Each row is a point on a tangle of strands that fork, close into loops and nearly touch. The rows are in no order.
Points whose rows are less than 88.5 apart are linked; no others are. Some points are linked to none.
kavu: [ -8   8 -12 -16 -43 -46  22 -19  -7   1  -2  32  14   8  27  25  12  17
   5  27 -18  -9  -2  24 -58  -6   8 -19  24  -8  36 -11  -3   0 -24 -25
 -13  -2 -10 -29 -13   3 -20   8  18 -18  -6  -8   1  -5  17]
dola: [  2   2  14  11 -25  30  26 -10   6  -2  -5  38 -14 -20  21   0 -19 -35
  -3 -21   1   0 -39 -11  -9  17   9  -9 -15 -24 -13  -9  34 -17   1   4
  15  23  24 -14 -24  24   4  10  -1  20 -34   7 -42  17  -2]
pelab: [  5  11  21   4 -14  40  19   8  16 -45 -52  -8 -28 -18  58 -14 -43 -19
  17  17  21   5 -19 -22  20 -10  21 -23 -36 -26 -13 -32  18 -38  14   6
  18   8  16  -5  -5  40  13  21   5  11 -23  11   5  32  24]
Badun: [-18  -4  -9 -18  12   1 -17 -17 -12  23  27  19 -19   4  -3  -1  15  28
 -12 -30 -28  -4  28  39 -29  13  -8  29  46  19 -22  18  14  18  18 -74
 -10  -5 -13 -19 -13   4 -34  -1   7  -5   2 -28  -1 -34  21]
Vebe: [ 50 -28  11  32   5  -4  29   2 -25  -8  26 -68  44   5 -18   4  20  26
  12 -13  50  17 -21 -11  44   3  15  -4  -8  11  -9  15 -15  11  -1  27
 -25 -19   2  15  50   7  18 -24 -13  -3  -1  15  13  10 -34]
bafeg: [ -9   1 -17   2 -62 -47  34  -9   1 -15 -12  25  10  31  25  26  21  15
   4  37  -2   0 -15  34 -34  -8  21 -13  21 -16  43 -13  -5   1  -4  -6
 -14  -3  -6 -24  -5   8 -10  16  15 -13  -9   5  -3   1  -9]
Lor: [  2   6   2  31  17 -18 -26  -4  12 -20  -4  26  14   2 -16 -29  18  -7
 -11 -12 -29 -12  -7  -8  12 -16 -30  32   6 -23  16 -11 -16  -7  16  38
  15   5  -2 -20 -21  -2  -6   4 -14  26  14  15 -21  -6   8]
fub: [ 19  18   6   5  34 -15  38 -10 -18 -23   5 -24  27 -28  32 -41 -29   0
  18   4  31 -16 -23 -50 -22 -17   2 -42 -10 -33   1  17  27 -21   1   6
  16  22  15  10  -2  34  42   2   0  26 -20  17   9  33  35]
fuza: [ -2 -10  -7   1  -2  -6  18 -19  -8 -18  13 -15  -3  13   2   8  29  41
   7  -1   1  -9  21  31   1  -7  11   3  30   0  -5  15   7  -9  14 -32
   0 -11  -4  -4  -1  20 -23  -1   9  10  -4  -9  13   1   4]
Kolar: [-18   9   0 -31  -7  31 -13  17  23  20 -20  36 -25  -1  -2  25 -30 -57
   0  22 -19   6 -17  -4 -12   2   5  -4 -29  -1   1 -23   2  11 -30  27
   9  -1   2   4  -4 -38   1  -5  -4 -34   6   2 -20   1  -4]
raz: [  9   0  17  15 -25  32  29   9  -3 -30 -40 -33   0   3  25   6 -24   5
  13  25  34  16  -2 -25  27  -4  20 -22 -24   1  -4 -24  -5 -16  11  19
   5  -5   6   5  19  15  16   7   5   1   3  11  13  21 -10]
vorum: [-21   9   5 -42 -39  35  12  15  17   7 -51   0 -30  16  26  36 -37 -21
   2  44  10   4  12  23  -6  -4  23 -22 -27  14 -14 -28  -8  -8 -34   1
   3  -7   3  16  10 -21  -6   0   9 -49   1 -15   4   2   2]
pifez: [  9 -15 -14   9   3 -25 -18  28 -12  29  50 -23  26   0 -34 -11  37   5
  -1 -35  10  12   0   3  19  10 -19   1   8  15  10  41 -10  32  -6 -12
 -39 -22  -8   8  -2 -11  15  -9  -6   2  -1   0  17 -10 -22]
Fef: [  4   2  -8   4  -1 -60 -14  -2  -3   9  32  20  38   4 -13 -14  25   3
   0   6 -21 -18  -2  -6 -21 -12 -27   6  17 -18  54   6 -17  16  -6  16
 -22 -10   0 -17 -17  -6   5   0  -4   9  10   8  11 -10   9]
Nided: [-11   9   1   9   8  -7 -23 -15   5  -5  -2  43  -6  -2  -9 -14  21   0
  -9 -12 -35 -12   1  11 -14   1 -20  31  14 -12  12  -7 -13 -10  15   3
  11   8  -8 -25 -25  -4 -15   6   3  14   6  -4 -18 -11  15]
fosaz: [ -3 -11  -9  -7  10  -7  -2 -10  -6  -7  16 -37   7  20  -5  11  27  46
   8   2   0  -5  36  39   8  -6   8   9  35  17 -19  17  -5   5  11 -34
  -1 -23 -27   5  13   3 -21  -5   9 -10   5 -13  30 -13  -1]
Gemo: [-10   3 -16  -8  21   2 -30  15   0  43  29  19  -3 -10 -30  -7   5 -22
 -14 -18 -21  13  -1  -4  -4  11 -22   1  -1  12  17  20  -7  25 -10   0
 -14  -3  -1  -8  -9 -23  11 -10  -6  -6   7   1   6  -3 -11]
non: [  5  -5  -8  15 -14 -62 -18  -6 -11   9  24  35  38   2 -16 -24  27   5
 -12 -26 -25 -10 -21 -11 -26   1 -27  24  14 -15  53   3 -12   9   9  11
 -28   9   7 -31 -16  -5   1   6  -7  30   4   2 -21 -13   1]
fezen: [-18 -10 -16 -12 -10 -19 -21  -6  -4  34  27  33  -4   8 -11   4  24  12
 -20 -41 -32   4  19  41 -34  25 -11  30  41  20 -10  13   5  22   8 -67
 -22   4  -7 -19 -12   0 -31   9   3  -1  -1 -26 -12 -40   6]
Lut: [  1  11  19  14  -4  25  15   3   0 -37 -27 -12  -7  -7  29 -15 -21  -5
  14  12  18  -3 -10 -27  18 -11  10 -15 -24 -17  -8 -17  10 -27   9  18
  16   5   7   2  -3  18  20   9  -2  19   0  11   1  25  17]
Bomov: [ 19  10  -3  16   8 -24   5   9  -3   5   9  12  26 -16  -4 -17 -16 -29
   7   8  -5 -10 -37 -44 -15 -16 -19 -17 -23 -21  42 -13   3   9 -11  52
  17   5  14  -4   0 -16  37  -1  -2   9  -1  32   3  17   8]
seb: [ 10 -13  -6   9  -9 -21  18 -10  -9  -3  40  -7  12  10   0   4  35  34
   4 -16  11  -9  -3  17  -6  -4  11  -3  31  -1  11  19  13   7  13 -31
  -7  -7   0  -9  -7  26  -7  -4   4  24 -14  -6   2   9   0]
vefu: [-19  26   5 -40   4   5   8  -3  -1 -24 -39 -17 -14  -2  29  11 -22  11
  19  46   0 -10  17  -1 -17 -19   6 -32 -16   2   5 -14  -7 -15 -13  -2
  11 -14 -12  -2   6 -10  -4  -2  18 -20  14 -15  30   1  35]
Sidi: [-29  -3   2 -28  23  32 -12 -22  16   0 -10   8 -41  -5   6  -4  -1  21
   1  -8 -29 -18  25  28 -10  -5  -7  20  23   9 -43   7   9 -10  10 -51
  24 -12 -18  -3 -11  14 -40   5   9   5   1 -30   2 -22  30]
mego: [-17  -3 -18 -10  -8 -48 -30 -11 -10  25  12  51   4  18  -6   9  23  27
 -24 -28 -36   3  11  33 -43  20 -13  40  43  19  12   3  -6  12  14 -58
 -27  15   5 -32 -17 -12 -32   9   1  -1   1 -25 -25 -51   7]
Fevo: [-18  15  -1 -41  13  21 -23   2  18  18 -25  40 -25  -4  -1   9 -23 -40
  -4  24 -33  -2  -1  -1 -30 -11 -10  -9 -16  -4   5 -16  -8   4 -24  12
   8   1  -2  -2 -13 -27  -7 -10   6 -28   5   1  -2  -1  26]
Bobi: [ -6  11   2 -47 -32  22  30   3   3  18 -29  -7 -21   4  24  31 -32 -20
   8  43  23  12  -2   5 -17  -1  27 -44 -33  21   0 -18   0  -3 -35  -7
  -3   3   8   8  25 -29  14 -10  16 -37  -3  -2  10  16   7]
gef: [  0  -8  -2  -4 -30  19  25   0   4   9   2   6 -15   9   4  25   3 -14
  -6  -2   8   1 -21  17 -11  12  19 -11  -4   3 -12  -1  19   6  -9 -18
  -1  14   7   3  -7   1   4   3   7   0 -22  -4 -17  12 -13]
pifur: [-15  -2   8 -22 -10  53   1  21  17  12 -20  20 -38 -15   6  19 -38 -53
  -3   9   1  14 -11 -14  16  15  11 -11 -36   5 -32 -20  22  -3 -20  12
  18   9   7  15  -6 -30   6  -7  -8 -24  -3   2 -26   4 -10]
vosu: [ -5   5  11 -24  -3  13  23   0 -14 -29 -30 -56  -3  14  12  12   2  42
  17  52  22   3  45   9   8 -19  17 -18   3  21 -12  -2 -31 -14  10  -7
  -9 -15 -11   9  34  11 -12  -7  16 -21  10 -13  36   2  15]
dela: [-26  15 -10 -19  59  11 -57  13   2  32   8  -6 -15  -3 -41  -8 -11 -17
 -18   1 -27  10  34   0   8   2 -24  18   9  22 -18  15 -24  20  -5   6
   9 -19 -25  14   8 -32   5 -14 -10 -30  33  -6  34 -19  -3]
Zimuk: [ 23 -25  -7  11   6  -4   4   3  -7  -7  13 -56  15  12 -18  21  30  27
   9  -2  32  14  28  27  46   3  13  15  12  20 -30  11 -21   6   5   4
 -11  -7 -20  36  31   3  -2   1  -6 -16   7  -5  16  -8 -50]
suno: [ 23 -12   1   3  10 -11  18   4 -14  18  40 -39  24  -1 -15  -4  18  19
  14 -12  26   1  -3 -10   1  -2  11 -24   7  11   6  27   4  14 -15  -4
 -14  -9   4   3  13  -1  14 -24   3   9 -12   5  16  13  -4]
nomab: [ 16   1  -4  14  16 -22  -5  -3  -8  20  23  28  27 -28 -11 -28 -21 -38
  -4 -11 -15  -8 -45 -42 -25  -2 -25 -11 -19 -23  42  -7  14  16  -5  41
   8  17  22 -16 -10  -8  35  -5 -11  18  -8  19 -10  13  15]
Zukiv: [-22   7  11  -6  47  36 -55 -15  24   2 -23  35 -30  -6 -16 -14  -9 -34
 -15 -16 -46 -14   4   5   1  -8 -25  30  -9 -12 -21 -19 -11  -8  14  11
  30  14  -7  -4 -24  -5 -15  -7  -6  -4  11  -3 -20   2  21]
rorim: [ -2  15   6   1  46   9 -22  -1  -4  39  31  33  -4 -31 -19 -35  -8 -23
  -9 -36 -28  -7 -19 -24 -21   8 -17  -6  12  -5  15  30   9  17  10  -9
   1  11  27 -28 -18  12   9 -17  -7  34  -9  -9 -16   6  28]
zevo: [ 12 -12  -2  37 -33   6  13  12  10 -26 -13 -11   5  16 -14   6  10   0
 -10  -3  20   8  -6   1  42   4  11  22   2  -6 -11 -12   2  -3   3  30
  10  -4  -4  14   6  -4   7  21 -15   0   9  17 -13   2 -45]
Tunek: [-12   0  -9 -22 -24 -40 -21 -24  -9  15   1  64   4   9  12  18   8  18
 -13  -9 -40  -9   2  26 -64  16 -13  12  36   6  26  -3  -6   1  -4 -43
 -24  11  -3 -40 -24  -5 -40   5   9  -2   8 -20 -24 -45  28]
fofed: [ 15  15  -5  11  -2 -17   9  21   2  -5   1  -9  25  -2   1  -2 -18  -9
  13  32   9  -4 -13 -42  -9 -20  -7 -23 -28 -12  38 -17  -4  -1 -18  50
   7  -1   6   5  11 -22  40  -6   3  -1   8  25  18   8   5]
vul: [-14 -17   6  -1 -23  53  -1   4  17 -12 -31  -3 -38  12   5  16 -25 -21
  -4  -5  13   4   1  20  42  16  19  14 -18  -4 -59 -16  24  -7   8   0
  21  12   4  31   2   1 -12  20 -17 -14  -5  -4 -21   6 -22]
dar: [  4   7  -6  -7  -2 -20   7  12  -3   9   9 -17  21   2  -4  11  -7   0
   8  33   9  -1   7 -21 -12  -8   2 -35 -18   7  28  -2 -14  10 -29  25
 -10 -10  -3   5  11 -30  21  -7  10 -14   8   9  25   3  -7]
pivu: [  7  11   9   8  45   9   4 -13   0  17  28   8  -4 -28 -12 -28 -15   1
   1 -32  -6 -19 -13 -26  -9   3  -6 -19   5 -11  -5  31  22   2   9 -25
  11   6  18 -10 -19  30  -4 -15   1  43 -15  -4 -18  14  32]
Pugop: [  6 -14   0  31 -13  17   7  11   2 -11 -16 -33   1  11  -9  15  -3   0
 -12  11  30  24  16   2  56   9  17  13  -6   6 -28 -14 -14   2   9  33
  10  -1  -1  31  19  -5   8   9 -14 -19  15   3   1  -3 -46]
migu: [ -9   8 -15   0  -3 -49  -8   7   0   6  15  15  26  12 -16  -1  24  10
   1  24 -24  -9  12   6 -19  -9 -22   2  21  -2  36  -1 -16  12  -6   8
 -14 -21 -23 -15  -8 -21  -2   5  11   1  16   8  21 -19   9]
Lafi: [-18  33  11 -42  25   3  -3   2   1 -25 -35  -8 -10 -14  38  -4 -34  -1
  25  54  -3 -12   9 -26 -26 -30  -4 -26 -27  -7  18 -18 -12 -26 -13  14
   9 -10  -5   4  10  -9  10   1  12 -17  16  -2  34  10  47]
nugof: [  2  10  16  10  17  28   7  -8   9  -3  -1  22 -13 -26   8 -14 -18 -22
  -5 -23   2  -3 -23 -25   6   5   2 -14 -14 -18 -19  -7  28 -16   7   8
  23  20  19  -3 -21  19   6   1  -3  36 -16  15 -27  20  19]
bagi: [ -5  -6  -3  -7  12  21   1  -1   5   6  10 -18 -16  -3 -10   2   2   5
   0  -4   4   1  19  11  10   6   2  -6   4  12 -22  11   5   1  -9 -15
   7  -3   0  13  -1  -1  -3  -9   0   6   1  -9   7   4   3]
kasag: [ 39 -31  16  32   1  10  27   3 -18 -30  -2 -60  27  10  -7   1  18  34
  15   6  43  13  10  -7  55   2  19   1  -3   8 -22   5 -16   1  17  23
 -14  -8  -2  19  47  26   2 -15  -5  -7  13  15  14  15 -31]
lufem: [ 14 -28 -14  10  -9   4   5  -3  -3  -5  12 -45   5  26 -16  26  31  24
  -7 -18  27  14  10  48  40   8  16  19  15  23 -33  21   1   6  13 -15
   1  -2 -14  36  30   9  -5  12 -13 -13  -2  -1   8   2 -54]
mafiz: [-14  25   8 -44  12  10 -11   1  16  -8 -43  27 -23 -17  26   3 -38 -34
  16  40 -23 -13  -2 -11 -31 -21  -4 -18 -23  -8  19 -27  -8 -12 -20  18
  15  -5  -4  -1  -7  -5  -1  -7  11 -27   9   1  10   9  43]
neku: [ 11   1   1  20 -45  -4  51  11 -10 -27 -18 -20  19   5  26   6 -21  -5
  11  22  41  18 -32 -35  -1 -10  17 -35 -22 -12  25 -23  21  -5  -2  42
   9   4  13   1  22   3  44   4   4 -11 -16  26   9  29 -10]
fav: [ 47 -21   4  38  -1 -20  14  16 -14   2  47 -40  47  -2 -27 -10  37   8
   8 -27  37   8 -20 -16  45   5  -6   6  -5   4   5  22  -8  15 -11  21
 -34 -31   0  22  20  -4  25 -10 -14  -1   0  21  12  -2 -35]
pofom: [  7  11   0  28 -32  -9  10  21   8 -26 -21   1  16   5   6   0  -6  -7
   7  29   9   3 -17 -27   7 -11   5 -13 -18 -21  30 -23  -4   0  -4  46
  13  -6   1  -2   1 -19  22   9  -2  -2   4  19   0   4 -12]
Rolog: [-11   3  17 -24 -13  57  15  22  10  -3 -41  -4 -32  -6  29  18 -47 -32
   9  25  22  13  -3 -16  17   6  24 -24 -44   2 -22 -26  10 -13 -14  14
   9  10   8  12  10 -16  11  -9   5 -21  -1   3  -4  14   5]
vatep: [-12  -2   8 -38  20  42  24 -13  -5  -7 -10 -30 -28  -2  20  12 -16  13
  15  19   7  -7  21   4 -12  -9  16 -30   0  11 -30   7   8 -10  -2 -34
  11 -12  -6   6   3  15 -12  -4  16   6 -11 -18  19  11  36]
Lof: [ -8   0  -9  12   8 -16 -40  -9   4   9  -1  50   3   2 -21 -18  28  -7
 -32 -39 -34  -3   0  12  -9   5 -26  50  13  -5  12  -9 -10   2  24  -5
 -10  21   8 -21 -24  -7 -19   9 -17  20   5  -9 -36 -23  -2]
sifi: [  6  10  12   4  16 -29  -8 -32  -7  -9  12  50  13 -14  21 -25  -3  22
  -1 -23 -28 -22 -14 -13 -45  -4 -19   5  10 -24  26   6  13 -21  24 -15
   9  31  18 -45 -32  44 -31   7   9  38 -13   0 -24  -8  42]
nalu: [  9   2  -8  21 -27 -49 -11 -16  -9   6  18  59  25  -5   4 -14  22   5
 -11 -23 -22  -8 -28 -17 -34   8 -13  21   9 -10  45   1  -4  -5  14   5
 -19  29  21 -35 -20   8  -8   6  -4  34 -10   4 -30 -15   6]
feg: [-14   9  -4 -12  50  11 -37  12   4  32  15   4 -12 -14 -31 -17 -12 -22
  -7  -5 -21   3  14 -13   1   2 -15  -4   2  17   1  15 -14  21  -6   4
   2  -6   0   4  -2 -29  11 -16 -10  -4  24  -4  16  -3   9]
Nulo: [-13  12   3 -44 -17   6  32   6   8   9 -29   4 -18  -6  38  18 -45 -26
  15  41  10   2 -12 -12 -31  -8  17 -45 -36   1   6 -14  15  -9 -33  -3
   2   5   7   0   8 -10  19  -4  19 -28 -11  -5  10  21  25]
gobiz: [ 18 -42 -14  10 -35  18  14   1  -3  -8  -7 -49  -1  29  -6  37  18   9
 -19  -4  35  27   4  46  51  17  29   8   8  16 -34  -8   0  11  14   9
   9   8 -11  41  36  14   2  18 -20 -21   0  -1  -9   3 -71]
luf: [  1  -1  -2  22  18 -15 -31 -13  -7  16  24  34   7 -10 -16 -32  18   1
 -14 -50 -29  -5  -1  -3  -9  12 -22  31  18  -1  10  18   2   3  27 -22
 -15  18  20 -32 -24  18 -14   0  -7  44   1 -12 -31 -16  13]
Faba: [ -1   1 -15  17  33 -25 -36  16  -3  12  25 -23  18   6 -37 -19  27   4
  -8 -25  -2   7  25   9  32   7 -23  38  14  15  -9  27 -21  12  -3   4
 -22 -14 -25  26   2 -23   5  -3 -17 -13  19   0  17 -22 -39]
vukat: [-13   8 -22  -3  44 -20 -53  19  -1  29  25 -22  -1   4 -39  -6   8  -3
 -10 -16 -10  12  39   8  22   6 -26  31  11  24 -15  31 -21  22   5  -1
  -7 -20 -31  28   6 -26   7  -1  -8 -28  30  -4  30 -30 -24]
bage: [  9 -14  -3   4  33 -18 -16   1  -2   0  28 -56  14  16 -23  -8  32  53
  16  -5  12  -2  43  26  28  -1  -4  26  24  19 -26  27 -21   4  15 -32
  -9 -23 -30  30  20  -2 -17 -14  -7 -12   8 -11  39 -18 -20]
Nub: [  8  10  -2  20 -56 -12  44   3  -3 -33 -22   3  10   5  38  -1 -13  -4
  10  16  22   9 -37 -23 -15 -16  17 -23 -13 -29  28 -23  21 -10  -3  27
  13  10  13 -12   0  24  28  13  10  -3 -21  22   0  24  -6]
defiz: [  6  11  12   1  22  15  15 -11   0  12  14  25 -12 -38   4 -21 -25 -19
   2 -21   0  -7 -24 -29 -18  13   6 -24  -1 -19  -5  20  32 -12  -1 -24
  18  24  31 -10 -24  42   0  -2   2  42 -26   1 -29  10  31]
gakun: [-29   4   9 -28  38  49 -14 -13  15   8 -15 -11 -46  -6   0  -1 -19  13
  -3   1 -20 -10  38  11   8  -7   0  12   4  18 -51   6  11 -11  -1 -33
  25 -12 -14  13  -2   1 -27  -1   4  -1   7 -23  10 -10  21]
Tup: [ 11  -4   4   9 -15   9  24   0  -9 -27 -16 -36   6  16   7  13   7  19
  14  19  31   5  13   0  23  -8  19 -13  -4   6  -2  -9  -3  -8   4  17
  -3 -11  -1  10  16  -3   3   4  11  -7   7   3  12  20 -17]
retof: [-33   2  -2 -31  29  18 -17 -21   5  16   7  25 -36  -9  -1  -2  -5  19
  -7 -14 -34 -13  24  28 -33   3  -5  17  33  21 -25   9  13   9   7 -63
   8 -13 -17 -18 -17  -7 -38  -9  12  -5   0 -28  -1 -27  34]
letug: [  4  -7   4  11 -41  13  17  -7  13  -3   0  32 -10  -2  10  15   5 -12
 -13 -17  -7   4 -27   9  -7  21  18   9   2  -6  -8  -2  19  -7   2  -9
  -1  23  19 -14 -22  13 -15   6   2  14 -20   1 -40   9 -14]
vik: [-24  14   5 -37 -27  15  10   4  11 -12 -61  -4 -23  10  36  27 -18  -3
   7  51  -1  -2  18  24 -13 -19  20 -19 -16   9  -2 -19 -13 -18 -22   0
   2 -19  -9   8  12 -11  -7   9  17 -33   4 -18  16   3  19]
baf: [ -2  10   9  11  28  -2 -21 -22  -2   1  17  41   1 -21  -1 -30   3  14
  -6 -37 -35 -14  -1  -7 -23   6 -14  17  19  -9   0  15   9 -13  25 -31
   6  20  11 -32 -26  30 -27   1   1  48  -6 -10 -25 -11  29]
Belek: [  4  -2  -9  48   5 -23 -24   7  19 -27  -5   6  14   9 -27 -23  32  -6
 -18 -26 -11  -7   1   2  30  -6 -25  46  12 -24   7 -11 -18  -6  12  32
  12  -1 -20   1  -7 -11  -5  18 -24  20  16  18 -18  -9 -27]
biben: [ 11 -19   1   3 -45  26  40   0  -5 -11  -3 -16  -9  12  15  22   7  -5
   5   0  27  10 -22  10  19   6  28 -18  -6   7 -14 -14  19   3   2   7
   7  10  13   5   8  12   9   3  -3   0 -23   5 -14  18 -25]
kima: [ -1  11   4  18 -36 -17  23   6   6 -27 -16  19  14   4  21   0  -7  -4
   8  24   4  -5 -26 -19 -17 -15   4 -13  -6 -28  30 -24   4 -12  -7  34
  12   0   2  -9  -9   1  14  12  10   1 -10  20  -2  19   0]
zutuv: [-10   6 -18  -3   2 -37 -23  10   7  19  14  12  13  16 -25   4  25   5
  -6   4 -22  -5  21  19 -14   0 -20  13  24   8  15   6 -19  14 -10  -6
 -15 -12 -20   1 -10 -30  -6   0   0 -10  11   5  16 -23 -13]
Riz: [ 26 -18   7  20  26 -21  -3   2 -10 -15  19 -65  23  22 -13   4  35  44
  14   1  33   4  35  21  45   0   0  27  10  16 -31  24 -29   0  14   1
 -20 -24 -26  35  27   7 -15  -7  -9 -16  10   0  20 -16 -36]
nifet: [ -4   3  12  13  18  34 -17  -4  15   0  -1  20 -17 -19 -11 -14 -14 -28
 -16 -17 -20  -6 -12  -8   9   8 -13  10  -3 -10 -19  -1  17 -12   4   4
  18  13  13  -4 -21   5  -9  -1  -8  25  -3   8 -15  13   9]
Kegu: [ -3  -8 -17  13   6 -21 -25  23  -8  36  40  10  21  -6 -30 -20  22 -18
 -13 -33 -12  11  -5 -13   3  12 -27   9   3   4  30  26  -7  30  -3  -5
 -29  -8   2  -5  -7 -17  18  -3   1   8   4   0  -3 -11 -13]
lib: [-19  12  10 -22  39  38 -22 -11  16   4 -14  24 -41 -21  -5 -14 -18 -24
  -4 -13 -27  -6   3  -7  -7   0 -18   6  -9  -9 -17  -1   9 -16   4  -4
  30   1   4  -4 -21   8 -15  -4  -2  16  -1  -2 -15   7  33]
pufif: [  8  13   5   6  32 -18 -24  -9  -9  42  31  35   8 -29 -15 -31 -15 -28
 -12 -33 -25  -8 -35 -40 -28   5 -25 -14  -8 -13  38  15   8  26   9  20
  -1  21  30 -23 -11  11  24 -19  -9  30 -10   5 -10  13  31]
Biba: [-27  -1   8 -34  13  49  -7 -12   9   3 -31 -17 -49   0   7  19 -25   0
  -3   8  -9  -5  28  30  14   2  18   4  -5  20 -62  -5  12 -13  -3 -35
  23  -5 -11  19   7   3 -19   1   2 -20   5 -25  10  -6  15]
folap: [ 23 -16   9  24 -19  14  17   8 -24 -38 -31 -60  11  13   8  15   7  35
  10  26  44  13  21   5  44  -9  25   0  -2   2 -10 -17 -23 -12  21  27
  -5 -12   0  19  43  26  -2  -3   2 -11  10   9  15  12 -30]
vurev: [-25 -14  10 -24   1  59   1 -12  21   7 -26  -7 -56   4   6  20 -23 -18
  -7  -5   3   0  18  23  26  14  22   8 -14  11 -67  -5  21 -10   0 -27
  22   9   0  28   0   8 -19   8  -5 -10  -4 -19 -10   5  -6]
vini: [ 27 -21   1  33  11 -19  -9  17 -15  13  47 -35  34   6 -31 -13  30  17
   1 -34  26   7  -8  -3  42   4 -10  14  10   9  -2  33 -11  14  -6   0
 -33 -27  -6  19  14  -6  15 -13 -17   3   0   5  15  -1 -25]
pekuz: [ 10  13   6 -17   4 -13  23   7 -22  -1  -5 -42  17   0  11   7 -24  13
  24  47  43   7   6 -31  -7  -6  15 -40 -27  14  21  -5 -20   2 -17  22
 -10  -1  -2  11  34 -17  26 -19  19 -19   6   9  35   9   5]
luz: [ 11 -18 -15  20 -18 -30   5   2 -10   0  35  -5  20  17 -14   2  52  22
  -5 -24   9  -1  -1  24   5   3  -7  21  27   0   8  22  -3   9   6 -21
 -23 -12  -4  -3  -9   2  -8   4  -3  15 -11   3  -3  -5 -24]
fud: [ 18  11   6  -3 -19  -2  45  11 -11 -15 -12 -31  15  -8  28   5 -29  -5
  19  44  46  11  -9 -36  -8 -10  24 -46 -35   4  25 -17   0   2 -12  31
  -3   8  14   7  36  -5  35  -2  10 -18 -10  13  22  27   4]
tum: [ 15   3   3  17 -11 -35   4 -23  -8  10  21  47  19 -10   7 -23   6   9
  -3 -28 -20 -15 -28 -17 -39   4  -7   5  10 -16  38   8   9  -8  15  -9
 -16  24  23 -44 -28  32 -12   8  10  42 -10  -3 -25   3  16]
Noti: [  9   2  -8  42  24 -27 -43  12   6 -15  13 -15  20   8 -40 -27  36   3
 -13 -40  -8   0  14   6  39  -4 -31  50   9  -6  -3  12 -14   7   8  23
  -3 -13 -17  18  -2 -17   4  11 -26  15  18   7  -3 -23 -31]
neta: [ -6  12  13 -26   0  34  16  10   7  -7 -28   7 -21 -16  27  12 -43 -29
  11  28  12  -1 -14 -24  -6  -4  15 -27 -36  -8   0 -18  17 -16 -20  10
   7  15   9   7   4  -9  18  -1  11  -8  -6   5  -1  16  19]
zasa: [-13   2  -4 -23 -33 -38   2 -25   0   7  -4  56   3   8  27  18   2  10
  -6   9 -32  -9  -6  22 -59   2  -4  -1  22  -3  36  -4   2  -2 -11 -32
 -11   6   6 -34 -23   0 -35   4  21  -8  -6 -16 -16 -24  24]
Rer: [ 14 -22  -9  13 -19  13   8  11  -3  -3 -13 -53  -1  19 -10  33  -2   2
 -10  15  40  28  17  25  55  31  22  13  -8  22 -43 -18 -13  13  13  24
   4  11 -15  46  40   7   5  13 -21 -33   7  -1   3  -6 -68]
relu: [  5 -13 -12  27 -20 -10   6   5   2  -9   9  -5   8  15 -16   6  28   8
  -6 -14   4   1  -7  15  23   3   1  19  13  -6   0   6   2   4   3  -1
  -1   2  -5   9  -5 -10   2  12 -10   5  -4   4 -10  -1 -36]

A tip is a point with one link. Name the tips that can be reached along the links from each point below, in the order of the rows.
retof: bafeg, vul
vukat: pelab, zutuv
Bomov: Zukiv, biben

A fork is a point with three links, a tip a point with one. Leave the first point through the second and follow the links. Name the first fork or tip that comes.
Lof; luf: zutuv
Bomov; nomab: nugof
Badun; retof: vul
feg; Gemo: pelab
defiz; pivu: fofed
Sidi; retof: bafeg
